A landscape with many valleys, sampled at points; each row gives a point and its height.
From any point a ball rolls to the lowest of the 3 points nearest to it. It stops when none of these is lower. Distance is the straight distance between rows; heights are no part of it.
(832): [-19  10  -9 -14  -1 -32  13  10  -7  24 -15  -5   0  -3 -18  -1   3  11
 -19  15  11  10  10   5 -13  12  24   9  25   2 -14  -5  -7 -19 -30   4
  32]  (h 583)
(457): [ 10   1   8  28 -12  22 -42 -26  11 -27  23 -14 -11  -5   8   7  -5  -7
   0  -1 -14 -26 -27 -23  41 -22   7  12 -34   0  32  11  -7  38  25  -6
 -14]  (h 431)
(387): [-29  21  -9 -22  -1 -45  11  23  -6  21 -13  -2 -10  -3 -31  -2   5  11
 -23  20  20   3  18  13 -27  18  31  16  42   4 -29  -7  -6 -27 -32   7
  46]  (h 638)
(1087): [ 18 -10  -7 -19   6  11  34   5  -9   1 -14  -2  10   9   0  -1   5 -22
  -8 -17   1  35  23   5 -17  12   0 -21  22  -6 -23  -2 -18 -17  -8  -6
  16]  (h 337)
(550): [ 11 -10   0  18 -15  57 -18 -26   0  -6  -2 -15 -61  13 -16  -1 -10  -4
  -7  41   3   1   4 -11  22  10  12  15  10 -20 -12   6 -33  10  15 -34
  13]  (h 560)
(627): [  1   1   8  25 -29  28 -32 -34   1  -7  17 -22 -63  11 -20  -4 -11  11
   3  51   1 -18 -28 -11  32   4  20  21   0 -16  14  13 -13  14  21 -21
  12]  (h 647)
(265): [-21   6 -11 -15  -8 -26   8  18  -9  22 -16 -10 -20   3 -31   0   0  14
 -19  34  16   5   9  11 -19  22  33  21  41  -3 -20  -4 -16 -20 -31  -5
  43]  (h 608)
(774): [ 26 -14   7  -4  19  27  13   2   4 -20   2  13  19   3  22   2  -4 -29
  14 -28  -2  34  12  12 -15  -5 -23 -29   0 -11  -2  -2   4  -2   4  -8
 -35]  (h 512)
(483): [ 39 -23   5   6   8  42   8  -8   2 -21   4  10   9   6  16   6   1 -43
  -2 -24  -3  41  14   3  -8   1 -15 -26   7 -13 -11   0  -5  -8  11 -14
 -25]  (h 627)
(816): [ 38 -22   7  23   2  61 -22 -26  20 -28  33  -6 -20   4  13  13   3 -47
  -2 -14  -7  25  15 -24  26 -14   0  -6 -20  -9  13  10  -2  17  17 -24
 -34]  (h 282)
(1303): [  9  -5  -7   2   9   7  12  -5 -10   0  -5  -5   9   4  12  -5   0  -4
  -4 -12  -4  16   9  -2  -2  -2 -12 -17   0  -6  -1   0  -6  -1  -3  -1
  -3]  (h 662)
(776): [ -8  -7  -8   5 -14  -3   2  -2 -12  17 -14 -15 -29   8 -20  -2  -6  13
 -13  43   4   3  -9   5   1  18  21  15  31 -11 -11  -4 -19 -11 -14 -14
  30]  (h 404)
(921): [ -6  -6  -1  19 -27  22 -18 -20  -6   6   2 -14 -55  10 -22  -4 -10  14
  -9  55   2 -11 -23  -5  20  12  18  19  18 -18   0   7 -14   1   8 -20
  19]  (h 694)
(602): [ 19 -21  20  17   9  35 -37   1  18 -29  28   2   8  -8  23   0   6 -17
  21 -27 -19 -15 -13 -11  20 -29 -21  -1 -51   0  24   0   5  42  14  -3
 -47]  (h 415)
(527): [-10  10 -10 -31   5 -33  24  27   3  13 -24  -9 -14   6 -24  -3  13   0
 -24   8  14  20  37  13 -34  30  29  17  40   7 -38  -9 -19 -31 -28   0
  56]  (h 696)
(1116): [  0  12  10 -33  43  -6  19  32  13  13 -11  21  52   2  24  -5   4  -2
  37 -37   4  13  19  18 -26   3 -38 -21 -21   8 -18 -17  15 -10   7  12
 -34]  (h 357)
(1112): [ 31 -17  -9  -5  -1  25  19  -2  -5  -3 -15 -11 -10  18  -3   2   0 -25
 -13   2   1  27  19   4  -6  17   6  -9  27  -8 -24  -4 -31 -13  -3 -25
  24]  (h 236)
(370): [  5 -11   1  16   5  10 -18  -6   0 -18   8  -8   8  -8  22  -2   2   4
   8 -17 -17 -15 -14  -5  11 -18 -16  -2 -27  -2  21   1   4  28  11   8
 -25]  (h 247)
(762): [ 21 -14  12  24   2  39 -38 -18  18 -28  28  -9 -10  -7  13   6   3 -21
   5 -15 -16 -12 -11 -25  35 -28  -4   3 -40  -1  28  11  -5  40  19  -7
 -32]  (h 267)
(765): [ 17 -11   1  23   4  29 -26 -18   8 -23  19  -7  -6  -3  19  -2   1 -13
   0 -16 -17  -3  -4 -17  21 -17  -8  -4 -21  -7  18   7  -6  25  15  -7
 -24]  (h 335)
(152): [ 31 -17   9  26   1  52 -32 -27  22 -27  30  -7 -20   1  12  11   3 -36
   2 -14  -8   6   8 -28  33 -21   2  -2 -29  -4  21  13  -7  26  18 -14
 -31]  (h 195)
(252): [ 15 -11  -8   8  -7  26   1  -9 -10   5 -13 -16 -28  15  -7  -5  -6  -4
 -14  28  -2  10   7  -2   7  15   8   4  22 -11 -20   0 -33  -3  -4 -26
  21]  (h 535)
(422): [ -5   8   0  28 -26 -22 -29 -19  -6 -15  12  -9  -6   4   1   2 -11  17
   5  22  -9 -45 -41  -6  30  -6  11  16 -27   7  36   8  14  17  14  -3
   2]  (h 203)
(1307): [  7 -10  -6   5  14   5   3  -4  -6  -6   0  -3  14  -2  21  -4   1   4
   4 -16 -11   4   1  -4  -3 -13 -19 -14 -12  -2  10   1   2  14   3   5
 -19]  (h 609)
(821): [-17 -13  -7   3 -26   0   4   2 -11  14 -10  -7 -47   5 -40  -5  -7  21
 -17  61   5  -8 -17  10 -10  22  27  26  42 -11  -3  -2 -18 -13 -16 -12
  38]  (h 566)
(184): [  6  -9   6  -3  21   9  -7   8   0  -8   3   2  26  -4  25  -8   4   5
  24 -25  -9  -5  -2   3  -9 -17 -30 -11 -34   1  10  -3  11  20   9  10
 -38]  (h 403)
(442): [-14   5  -2   3   0 -20  -4  -1  -9   2  -1  -7  20 -12  13   1   3  24
   8  -7  -5 -20 -21   1   2 -13 -18   5 -20   9  19   0  18  13   7  24
 -16]  (h 291)
(493): [ -1   4  -1  25 -12  -7 -26 -20  -5 -14   8 -13  -3  -2  10   4  -7  14
  -2   4 -11 -31 -31  -9  25 -10   3  11 -18   1  27   6   3  20  13   1
  -6]  (h 286)
(721): [-10  16   7 -40  32 -17  41  26  15  18 -16  34  35  -5   6  -8   8  -7
  19 -36   0  28  30  17 -36   7 -19 -20  -1   6 -23 -11   7 -17  -7  16
  -1]  (h 323)
(796): [ 13 -17  17  22  -3  32 -40  -7  15 -31  27  -2   0  -8  17   4   3 -14
  13 -20 -21 -22 -21 -19  27 -29 -14   5 -51   3  30   4   0  45  18   1
 -33]  (h 331)
(635): [-13 -16  -5  15 -38  23  -3 -15  -3   3  -2  -5 -67   7 -41  -9  -8  22
 -16  67   2 -11 -25  -2   7  15  23  28  35 -17   0   7 -20  -2   3 -18
  31]  (h 741)
(847): [-46  34   1 -24   7 -54  16  37  11  34  -3  34  29 -25  -5  -1   9  31
  -6 -19   8 -24   8   7 -26   3  -9   3  11  24  -9 -11  29 -18 -22  37
   8]  (h 607)
(655): [ 22 -14  -9  -1   3  20  19  -4 -12  -4  -9  -6   1  10   4  -2   1 -18
 -10 -12  -3  26  15   0  -6   9  -5 -17  17 -10 -18   0 -17 -10  -5 -12
   6]  (h 519)
(558): [ -9   3   3  27 -35 -24 -29 -26  -4 -12  23  -5 -40  13 -24 -11 -14  24
  17  61  -9 -54 -44  -9  35   0  27  18 -12   5  42  16  18   6  11 -14
  13]  (h 449)
(1003): [ 38 -21   2  25  -4  67 -21 -25  13 -25  22  -9 -30  12   8  15   0 -44
  -8  -5   3  25  22 -21  28  -6   7  -3 -10  -9   0  10 -10   8  18 -30
 -25]  (h 381)
(303): [-34  20  -2 -12  -4 -44   6  20   0  23  -2  11  28 -21  -2   6   4  34
   7  -8   6 -32 -15  -1  -7 -10 -14   8 -10  25  12  -3  35  -8   0  37
  -9]  (h 460)
(261): [-13   5 -11  -8   7 -18  18  -2 -12  16 -12  -1  13  -6   1   0   1  12
  -7  -8   2   6   6  -3  -4  -2   0  -5   6   3  -4  -2   2  -5 -12  11
  10]  (h 789)
(950): [ 15  -9   4  -4  28  16   7   5   4 -12   0   7  25   0  23  -5   2  -8
  21 -27  -4  16   8   8 -13  -9 -32 -23 -14  -5   3  -1   7   9   4   1
 -37]  (h 541)
(875): [  4  -3 -10 -12   4  -5  22   2 -11  14 -15 -12   3   5  -4  -3   4  -5
 -13   2   0  22  17   1  -8  12   9  -2  18  -5 -18  -6 -19 -12 -18  -5
  25]  (h 650)
(1094): [-30  25 -10 -33   2 -48  17  33   4   9 -21  -1 -19  -1 -33  -9  15   7
 -30  17  20   6  35  19 -46  28  35  22  55  11 -47 -10 -12 -36 -31   6
  59]  (h 751)
(75): [ 23 -11  -4   9   8  25   4 -11  -3 -12   5   0   4   3  16   0  -2 -16
  -2 -16 -11  18   9  -7   3  -6 -14 -22   0 -11   2   5  -8   5   3 -10
 -16]  (h 635)
(808): [-18   7 -10   5  -9 -37  -2  -7 -14  16  -4  -8   5  -6  -6   6  -9  26
  -7  17   4 -19 -17  -2   8   0  13  10   9   6  16   2  14  -2  -6  11
   9]  (h 374)
(1262): [ 45 -26   6  23  -6  78 -13 -25  16 -30  17  -5 -27  16   9  26  -1 -64
 -10  -5   8  42  26 -13  17   3   4  -5  -5 -12  -5   7  -7   0  20 -34
 -24]  (h 520)
(188): [-10  -4   1  25 -36 -12 -21 -23  -9   4  14  -9 -47  11 -27 -10 -15  25
   0  62  -2 -28 -36  -1  20   8  25  18  15  -8  19  10   5  -5   9 -13
  17]  (h 559)
(1360): [ -2   0  -4  16 -14   5 -12 -18 -12   9  -6 -17 -30   8  -9  -3 -10  14
 -11  34  -5  -6 -15  -3  15  12  17  12  19 -14  -5   2 -16  -2  -2 -14
  18]  (h 534)
(1241): [ 32 -10  18 -44  16  22  38  16   4 -12 -29  11  20  -5  12  10  16 -52
   4 -43  20  68  24  39 -38  17  -8 -25  36 -12 -39 -12 -14 -27   6   8
   4]  (h 156)
(410): [ -3  -2 -10 -14  -4 -11  13   8  -9  19 -20 -15 -12   6 -17  -2   2   6
 -16  22   6  16  15   5 -11  19  22   9  30  -3 -23  -7 -24 -15 -25 -13
  38]  (h 643)
(1385): [-32  22  -9 -19   7 -40  22  18   1  28 -11  14  19 -15  -8   1   8  16
 -12 -11   7   1  15   1 -17   1   4   0  14  11 -10  -6  10 -17 -23  26
  20]  (h 200)
(32): [ 17  -1   0 -35  12  -1  43  12   1   0 -18  11  20   0  -1   0   9 -29
   0 -34   9  49  30  20 -35  14  -4 -24  20  -4 -29  -7 -12 -26  -7   7
  19]  (h 186)
(403): [-13   4  -3  16 -20 -42 -14 -13 -13  10   3  -6  -8   3 -13  -1 -15  32
  -1  39   5 -35 -27  -1  16   4  25  15   7   6  26   5  20  -3  -4   1
  10]  (h 328)
(396): [-38  27  -2 -13 -11 -61   5  27   2  26   7  22  29 -23 -10   6   3  36
  -1  -3  13 -44 -14  -1 -10  -4  -7   9   1  35  14   2  41 -13  -7  39
   0]  (h 645)
(659): [-20  22   9 -38  37 -23  28  38  16  29 -13  34  46  -3  14  -9   7   7
  29 -36  -2   6  23  15 -30   6 -34 -15 -12  13 -23 -21  20 -16  -4  20
 -14]  (h 378)
(144): [-20  18  -3 -33  19 -32  39  26   8  18 -16  28  21 -12  -6  -8  13   2
  -9 -28   4  23  33   6 -31   9  -1 -10  12  10 -26  -9   2 -23 -24  23
  24]  (h 180)
(991): [-20   9  -5   8 -21 -46  -5  -1 -12   5   5  -3  18 -10  -4   7  -5  33
   3  15   4 -48 -33  -4   9  -9   3  14 -15  23  31   6  34   2   6  19
  -3]  (h 341)
(1377): [ 24 -19   2  14  12  34  -5  -8   7 -21  13   3   5   1  22   0   0 -23
   6 -23 -12  20   9  -3   2 -12 -19 -21  -8 -12   8   2  -2  12   8  -9
 -31]  (h 613)
(80): [-43  35 -10 -23  -5 -63  11  27   4  21  -8  17   2  -8 -34  -5   9  13
 -33   8  23 -12  18  16 -33  17  34  11  46  12 -31  -5   3 -30 -34  14
  44]  (h 663)
(1045): [ 33 -18   2  26   2  55 -22 -22  14 -29  25  -5 -22   6  13  10   1 -35
  -2 -13 -10  18  13 -21  24 -13  -2  -9 -15 -10   9   8  -6  14  17 -24
 -26]  (h 246)
(1362): [  0   3  -4  22  -8  -1 -15 -21  -9   0   1 -17 -14   1   5   0 -11  12
  -8  12  -9 -13 -22  -9  25  -2   8   6  -1  -5  13   4  -5   7   6  -5
   1]  (h 411)
(452): [ -1  -6  20  27 -18  21 -46  -4   9 -27  28  -9   8  -7   7  11  -1  -6
  12 -13 -17 -38 -43 -21  35 -31  -8  15 -62   4  39   6   1  47  20   5
 -24]  (h 503)
(1161): [  4   3  -6 -35   8 -15  44  18   4   8 -19   4  12   3 -10  -1  14 -15
 -13 -23   9  40  34  11 -32  19   7 -10  25   4 -33  -5 -11 -28 -18   5
  37]  (h 209)
(150): [-37  29  -3 -28  13 -42  30  30   8  27 -12  35  24 -18  -5  -6  13  17
 -11 -24   1   3  23   6 -31   5  -6  -2  12  15 -22 -10  14 -21 -25  31
  19]  (h 350)
(167): [-22  18  -8 -20   7 -34  24  15  -2  24 -14   9  13 -10  -9  -1   8  11
 -16  -8   6   9  21   3 -16   4   8   2  15   9 -15  -5   1 -17 -26  16
  22]  (h 504)
(363): [ 26 -25  11  17  15  41 -23  -6  19 -30  26   7   1  -5  24  -1   5 -23
  14 -27 -17   1  -1 -10  14 -23 -17  -7 -34  -4  23   4   2  30  14  -9
 -44]  (h 489)
(23): [  3   8   5  29 -23  11 -37 -33   1 -11  18 -19 -38   9  -6  -3 -14   8
   3  35  -3 -28 -29 -12  35  -2  18  17 -10 -10  23  12  -5  17  21 -16
   5]  (h 531)
(1026): [ 11  -8   9  -9  36   9  -1  17   6 -10   2   8  38   3  33  -4   0  -3
  33 -30   0   9   6  14 -15 -11 -35 -18 -32   2   0 -10  14  10  10   2
 -48]  (h 496)
(1017): [ 20 -14   0  23  -9  66 -29 -29   4 -15  10 -18 -60  18 -12   5  -4 -17
  -4  31  10   4  16 -15  29  -1  15  14   1 -17  -7  13 -30  16  20 -39
   1]  (h 614)
(374): [-44  33   9 -30  15 -48  17  44  11  37  -8  38  32 -24   3  -3  13  30
   4 -27  -3 -20  13   6 -30   6 -23  -2   3  22 -15 -20  31 -20 -19  39
  -2]  (h 758)
(296): [ 28 -13  12 -12  17  29  20   3   0 -18  -8  14  26   0  22   4   2 -40
  10 -27   5  47  17  18 -23  -1 -21 -33  13 -16 -14  -5  -2 -11   4  -6
 -27]  (h 461)
(1198): [-24  14  -6  -7   2 -34   9   7  -7  20 -11   1  20 -15   5   3   0  28
  -1  -3   3 -11  -6  -2  -2  -8  -7   5  -5  12  11  -1  21  -2  -6  26
   0]  (h 603)
(1235): [-23  15  -9   2 -13 -59  -1   6 -10  19   1   5  13 -10 -13   8  -6  34
  -4  21  17 -38 -21  -2   2  -2  13  11   4  22  22   8  31  -8  -8  19
   6]  (h 428)
(1249): [ -8   5  -8  16 -12 -21 -11 -17 -13   9  -2 -13 -10   1  -4  -1  -9  22
  -7  28   2 -14 -22  -2  17   6  17   9   8  -5  13   2   1   0  -3  -2
  10]  (h 416)
(50): [ 24  -8   0 -35   4   6  46  13  -1  -3 -24  -2  10   8  -3   4  12 -29
  -7 -27   9  46  30  18 -30  19   6 -13  30   0 -31  -5 -21 -27  -5  -4
  29]  (h 76)
(203): [ -2 -13  -6   9 -20  27  -3 -10  -6   8 -12 -13 -53   9 -26  -9  -8  12
 -14  53  -1  -2  -9   0   9  17  16  21  31 -18 -13   1 -32  -3  -1 -23
  28]  (h 703)
(508): [  7   8  13 -40  31  -2  41  20  10   5 -18  30  37  -2   8   0   7 -23
  20 -36  10  45  26  27 -32   9 -21 -27   7  -3 -22  -8   3 -19   0   9
  -5]  (h 345)
(566): [ -5   5   1  26 -18 -14 -24 -24  -9  -2   7 -11 -19   5  -3  -4 -11  21
  -3  30  -7 -29 -33  -5  29   0  18  16  -4  -3  22   5   5   9  10  -6
   8]  (h 343)
(896): [ -8   1  -9   1  -3 -13   4  -6 -17  17 -12 -14  -7   2 -10   0  -5  11
 -13  17   1   7  -1  -2   2   8  14   3  20  -7  -8  -3 -14  -8 -16  -5
  22]  (h 552)
(1020): [-16  16   2 -33  27 -20  37  24   7  21 -15  26  30  -8   4  -7   9   6
   9 -30   2  20  25   8 -28   2 -16 -15  -1   6 -16  -8   9 -15 -13  21
   4]  (h 278)
(78): [-22  19 -12 -28   4 -41  23  25   0  20 -18   2   0  -3 -23  -4  10   3
 -26  -1  13  16  30  10 -33  18  26   8  33   9 -32  -8 -10 -31 -36   7
  46]  (h 664)
(223): [ -9  20  16 -38  45  -9  31  32  20  16 -16  34  53   1  18  -6   4  -9
  34 -41   8  21  25  25 -31  11 -30 -22 -10   7 -23 -20  15 -18   2  13
 -19]  (h 342)
(526): [  9  -6  -6  12   7  10  -2 -14  -8  -6   2  -8   1   2  16  -5  -2   2
  -4 -12 -13   5   1  -9   9  -8  -8 -11  -5  -5   8   2  -7  12   2  -3
 -10]  (h 507)
(1061): [ 21   0  13 -51  18   4  45  19  10  -3 -21  18  23  -2   4   1  16 -35
   8 -46  15  63  29  37 -41  18  -6 -23  29  -3 -39 -10 -11 -32   3  10
  13]  (h 259)
(637): [-13   0  -4  21 -35 -52 -21  -6 -13  -8  12  -1   9   6 -13   2 -10  29
  11  32  -7 -68 -43  -7  23  -7  12  19 -30  27  41  14  35   9   3   1
   1]  (h 316)
(969): [ 39 -18   7 -23   5  32  32   9  -1 -17 -21   4  13   4   8  12   6 -51
  -4 -30   9  57  20  25 -25  12  -5 -23  35 -12 -29  -7 -18 -21   9  -5
   4]  (h 336)
(175): [ 32 -16   3 -10   5  29  25   1  -9 -15  -8   6  11  10   9   3   4 -37
  -3 -23   2  44  18   9 -17   8 -12 -28  19 -11 -17  -1 -12 -13   4  -9
  -7]  (h 549)
(827): [ 25 -21  12  11  22  34 -15   3  15 -26  16  10  16  -1  30   0   3 -21
  17 -27 -13  12   1   2  -3 -16 -26 -16 -26  -7  12  -2  10  18   9  -6
 -49]  (h 540)
(233): [-33  23  -2 -21   9 -37  15  23   2  28 -11  19  24 -21   2   3   5  26
   0 -15   5 -12   6   0 -16  -5 -13   2  -3  18   2  -6  23  -9 -13  32
   1]  (h 795)
(49): [-16   1  -6   2 -15 -25  -4  -2 -15  22  -7 -10 -21   3 -26  -2 -10  23
 -12  44  10  -8 -14   5   1  14  27  15  29  -7   2  -1  -2 -14 -19  -4
  25]  (h 187)
(1162): [  5   3  10 -18  43  -3 -11  27  10   1   3   1  54   6  31  -6   4  -3
  42 -39   3  -4   3  13 -16  -8 -42 -13 -43  10 -12 -14  18   5  12   7
 -58]  (h 546)
(428): [-32  12  -8 -11 -14 -42   3  13  -9  26  -6  -4 -12   0 -37   2  -3  22
 -17  35  21 -10  -1  13 -15  15  35  16  40   1 -11  -3   2 -23 -28   2
  36]  (h 567)
(1053): [ 39 -22   5  28  -3  75 -30 -30  14 -22  26 -19 -41  14   2  19   0 -45
  -2   3   5  20  23 -29  34  -9  14   7 -18  -9   5  13 -13  15  20 -35
 -25]  (h 537)
(1078): [-14  -5  -5  16 -26  -5 -10 -12 -12  16   0 -12 -40   9 -27  -4 -13  22
  -9  56   3 -14 -25   4  11  14  23  19  25 -13   5   2  -7  -8  -4 -11
  24]  (h 626)
(955): [-10   4  -2  19 -18 -30 -14 -13 -12  -1   2 -10   0   0   2   5 -10  26
   0  19  -2 -36 -35  -2  20  -3  12  13  -8   5  30   5  16   7   6   7
   3]  (h 276)
(133): [ 15  -6  11 -15  37  14  13  15   6  -7  -6  18  37   4  24  -1   0 -13
  29 -33   5  26  13  19 -24  -4 -34 -27 -13  -6  -3  -7  10  -1   6  -2
 -40]  (h 521)
(691): [ 11 -15  13  -2  29  13 -23  18   8 -16  12   0  38   4  30  -6   2  -3
  34 -31  -8 -11  -6   9  -5 -17 -34  -8 -48   6   5 -10  12  23   9   4
 -57]  (h 530)
(177): [ 26 -11  -6  22  -6  47 -15 -21   0 -10   6 -13 -30  18   1   0  -5 -22
 -14  10  -3  10  16 -14  24   5   5  -4   7 -12 -14   5 -22   5  10 -29
  -1]  (h 447)
(498): [ -7   8   7  35 -36 -20 -35 -25   0 -23  22  -7 -18  12 -15  -4 -15  12
  14  38 -13 -61 -49 -15  41  -9  20  22 -36   8  48  15  13  22  18 -12
   5]  (h 359)
(114): [-23  12  -9  -7  -7 -40   5   4  -8  25  -8  -4  -3  -4 -21   1  -6  20
 -18  25  15  -5  -2   4  -6   8  27  12  26   2  -5  -2   4 -16 -24   7
  28]  (h 495)
(342): [-16  -1   2  15 -18 -21 -18   0 -12 -13   4  -8  17 -10   9   5   1  25
   9  -5 -10 -42 -41   0  12 -17 -13  14 -35  13  27   5  22  20  12  18
 -20]  (h 165)
(86): [ 15   3  -6 -43   7 -20  47  24   9   0 -23   1   5   7 -12  -1  19 -18
 -16 -27  11  46  40  20 -40  30  13   2  34   6 -43  -9 -18 -36 -12   3
  48]  (h 280)
(1394): [ -1   8  -6 -29  10 -18  37  15  -1  15 -15   8  20  -2  -6  -6  10  -6
  -7 -20   3  31  30   5 -24  10   3 -13  15   1 -22  -3  -9 -18 -21  11
  25]  (h 265)
(1108): [-29  20   3 -25  22 -27  14  30   5  28  -6  17  34 -16  12  -5   6  25
  24 -22  -3 -12   4   6 -18  -6 -32  -3 -21  19  -8 -14  26  -6  -4  32
 -20]  (h 561)
(205): [ -6   6   9  35 -37  -7 -36 -14  -2 -27  25  -9   5   1  -3   7 -12   6
  13  14 -14 -62 -52 -17  39 -19   5  20 -54   9  47  13  14  34  20  -1
  -6]  (h 356)
(543): [ -8   4   0  27 -35 -30 -26 -11  -9 -19  16  -6   8   3  -4   2 -10  18
  10  21 -11 -63 -47  -7  31 -10  10  22 -37  17  42  11  26  19  15   0
  -1]  (h 270)
(243): [ -6   0   3 -11  25  -4  -2  17  -1   4  -1   1  35  -6  24  -5   4  14
  29 -21  -5  -8  -3   8 -14 -15 -36  -6 -33   8   4  -7  16  10   3  19
 -36]  (h 218)
(71): [  4  -2  -1 -16  25   3  23  10  -1   2  -7   9  27  -3  15  -4   3  -2
  13 -22  -2  20  16   7 -18  -4 -23 -22  -4  -2  -1  -1   3  -2  -4   9
 -16]  (h 457)
(45): [-13 -16  -6  23 -47  40  -6 -26  -1  -4   6  -8 -83  10 -43  -7  -6  23
 -13  72   9 -17 -24  -6  15  13  25  30  25 -18  12  16 -17   4  18 -18
  32]  (h 756)
(1358): [ 16  -1   2  28  -6  35 -39 -31   7 -19  21 -18 -23   2   7   3  -5 -10
  -5   1 -11 -13  -9 -22  38 -16   8   6 -18  -9  18  10 -13  27  18 -14
 -10]  (h 443)
(600): [  7  -2  -5 -16  10   1  30   4  -7   6 -10   3  16   3   5  -5   5  -8
  -1 -18  -1  30  19   5 -16   3  -8 -20  11  -4 -11  -5  -9 -10 -12   4
   7]  (h 473)
(727): [ 22  -3  -2  27  -4  33 -24 -27   5 -14  14 -15 -24   8   8   0  -5 -13
  -8   4  -8   2   2 -19  29  -8   5  -3  -7 -10   2   8 -17  15  13 -20
  -7]  (h 386)
(1405): [ 22  -7  -4  24  -1  36 -21 -23   3 -20  18 -12 -17   5  13  -1  -1 -19
  -9  -9 -12   2   7 -20  25  -9   0  -7 -10  -7   5   9 -11  17  14 -16
 -18]  (h 346)
(714): [-26  12  -8  -2 -13 -45  -2   1 -12  25  -4  -1  -2  -4 -20   7  -9  25
 -13  32  19 -17 -10   3  -2   8  27  12  24   6   6   3  10 -13 -18   7
  21]  (h 399)
(914): [-22  20   7 -29  30 -23  22  33  10  26 -10  21  38  -9  15  -7   7  18
  25 -27  -2  -2  14   9 -25  -4 -34  -8 -16  15 -13 -15  20 -10  -6  28
 -16]  (h 478)
(1011): [  0   3  -2 -28  19  -7  38  14  -2  10 -14  13  25  -4   4  -6   7  -4
   7 -26   1  30  23  10 -24   1 -16 -20   5   2 -13  -5   0  -9 -12  11
   3]  (h 351)
(446): [ 21 -15  -6  16  -7  44  -6 -18  -2  -6  -8 -12 -37  20 -10  -3  -7 -14
 -14  26  -2  13  15  -9  15  12   7   2  19 -15 -22   2 -32   2   8 -35
  14]  (h 494)
(996): [  7 -23  29  17  -6  37 -49   6  18 -28  33   0  13  -8  13   6   7 -19
  24 -21 -22 -29 -31 -23  31 -38 -18   7 -71   7  31   0   3  49  18   0
 -47]  (h 425)
(178): [-13   7  -9 -18  16 -15  26   9  -6  18 -13   8  21  -9   8  -3   2  10
   3 -18   0  12  13   1 -14  -5 -12 -13  -1   3  -3  -3   7  -5 -13  18
   2]  (h 594)
(662): [-17   9  -7   8 -15 -41  -4  -5 -13   5   1  -4  10  -6  -3   6 -10  32
  -1  18   4 -35 -28  -2  12  -6   8  13  -5  13  27   5  22   2   2  14
   5]  (h 309)
(172): [ 37 -20  -3   4  -2  39  19  -5  -3 -15  -9  -2  -2  13   4   6   0 -40
 -12 -13   1  38  20   5  -6  13  -4 -16  23 -12 -21  -3 -23 -14   6 -21
   4]  (h 562)
(386): [ 14  -5  -6  20  -3  22 -13 -21  -8  -8   7 -14 -12   5  10  -3  -5  -7
 -11   0 -11   3   0 -13  19  -2  -2  -6   0 -12   0   2 -13   9   5 -14
  -3]  (h 414)
(648): [ 31 -12  11 -21  14  28  29   8  -2 -16 -15  12  24   0  13   7   5 -45
   7 -31  12  56  18  25 -29   9 -15 -32  21 -15 -24  -7  -8 -17   3  -2
 -10]  (h 420)
(674): [ -1   0  -8  10   1  -8  -3 -15 -12   5  -3 -13   0  -3   7   1  -5  11
  -9   2  -7  -1  -7  -7  11  -6  -1  -3   2  -5   7   3  -4   6  -4   1
   2]  (h 482)
(110): [-48  40  -9 -17  -4 -69  11  31   5  28   4  35  19 -16 -24  -2   3  28
 -25  -2  23 -32   8  10 -25  12  21   3  39  24 -14  -3  22 -24 -25  28
  28]  (h 728)
(307): [-21  11  -2 -19  22 -19  15  19  -2  20 -10  11  28 -14  14  -4   5  19
  18 -21  -4  -3   5   3 -14  -9 -27  -3 -17  11  -1  -7  17   1  -4  27
 -17]  (h 230)
(658): [-37  25  -8 -16   4 -48  15  16   0  29  -8  15  15 -17 -13   2   3  22
 -18  -2  15  -7   9   3 -15   6  14   6  20  15  -8  -3  14 -17 -25  21
  22]  (h 569)
(587): [ 36 -19  -4  19  -1  52  -6 -19   6 -23  11  -2 -13  12  10   6  -4 -42
 -10 -12  -4  27  20 -10  11   0  -4 -16   3 -12 -10   5 -12   0  13 -25
 -17]  (h 255)
(1292): [  3 -10  -2  17 -21  44 -13 -24  -3  -2  -6 -16 -64  10 -22  -5  -8   9
 -13  52   3  -4  -7  -5  18  13  13  23  20 -20 -11   7 -30   8  12 -30
  23]  (h 621)
(1047): [  6  -2   4  27  -9  14 -32 -20   2 -23  14 -11  -5  -6  15   4  -2   1
  -1  -8 -16 -25 -23 -16  27 -19  -5   8 -31  -1  25   5   0  31  18   0
 -15]  (h 354)
(596): [-23  12   1  -8   0 -29   0  13  -5  10  -3  -2  26 -16  10  -1   6  27
  20 -10  -2 -26 -18   0  -6 -17 -25   6 -26  17  12  -3  26   7   5  32
 -20]  (h 123)
(826): [ -8  -2  -2  27 -33 -41 -23 -16 -10  -8  18  -3 -21  11 -17  -5 -13  29
   8  52  -6 -59 -44  -6  27  -3  23  20 -12  13  40  14  25   5   5  -6
   8]  (h 384)
(848): [  3 -10  11  18  -5  15 -35   1   5 -24  20  -8  12 -10  19   1   2  -1
  13 -20 -21 -31 -29  -9  19 -26 -17   7 -48   3  27   2   5  40  16   9
 -30]  (h 406)
(755): [ 12  -2   3  27 -11  50 -41 -33   5 -14  17 -25 -53  13 -11   3  -6  -8
  -2  29   3  -7   0 -22  33  -4  15  14  -7 -17   3  13 -21  19  21 -28
   2]  (h 661)

Where does a ball stop that starts at each point below?
(80) => (49)
(1094) => (49)
(1377) => (1241)
(527) => (49)
(483) => (1241)
(78) => (49)

Call two points neighbours if one is among the 3 nearest of the other. Go from one point of each pair to the other, from neighbour to neighbour, staying as low as possible. Name the highest point that can't be avoided.
(596), (422) => (442)
(307), (1112) => (914)
(1112), (144) => (1087)
(1241), (50) => (1061)
(370), (342) => (1047)
(1241), (144) => (1394)
(1241), (1385) => (150)
(152), (370) => (765)
(342), (422) => (493)
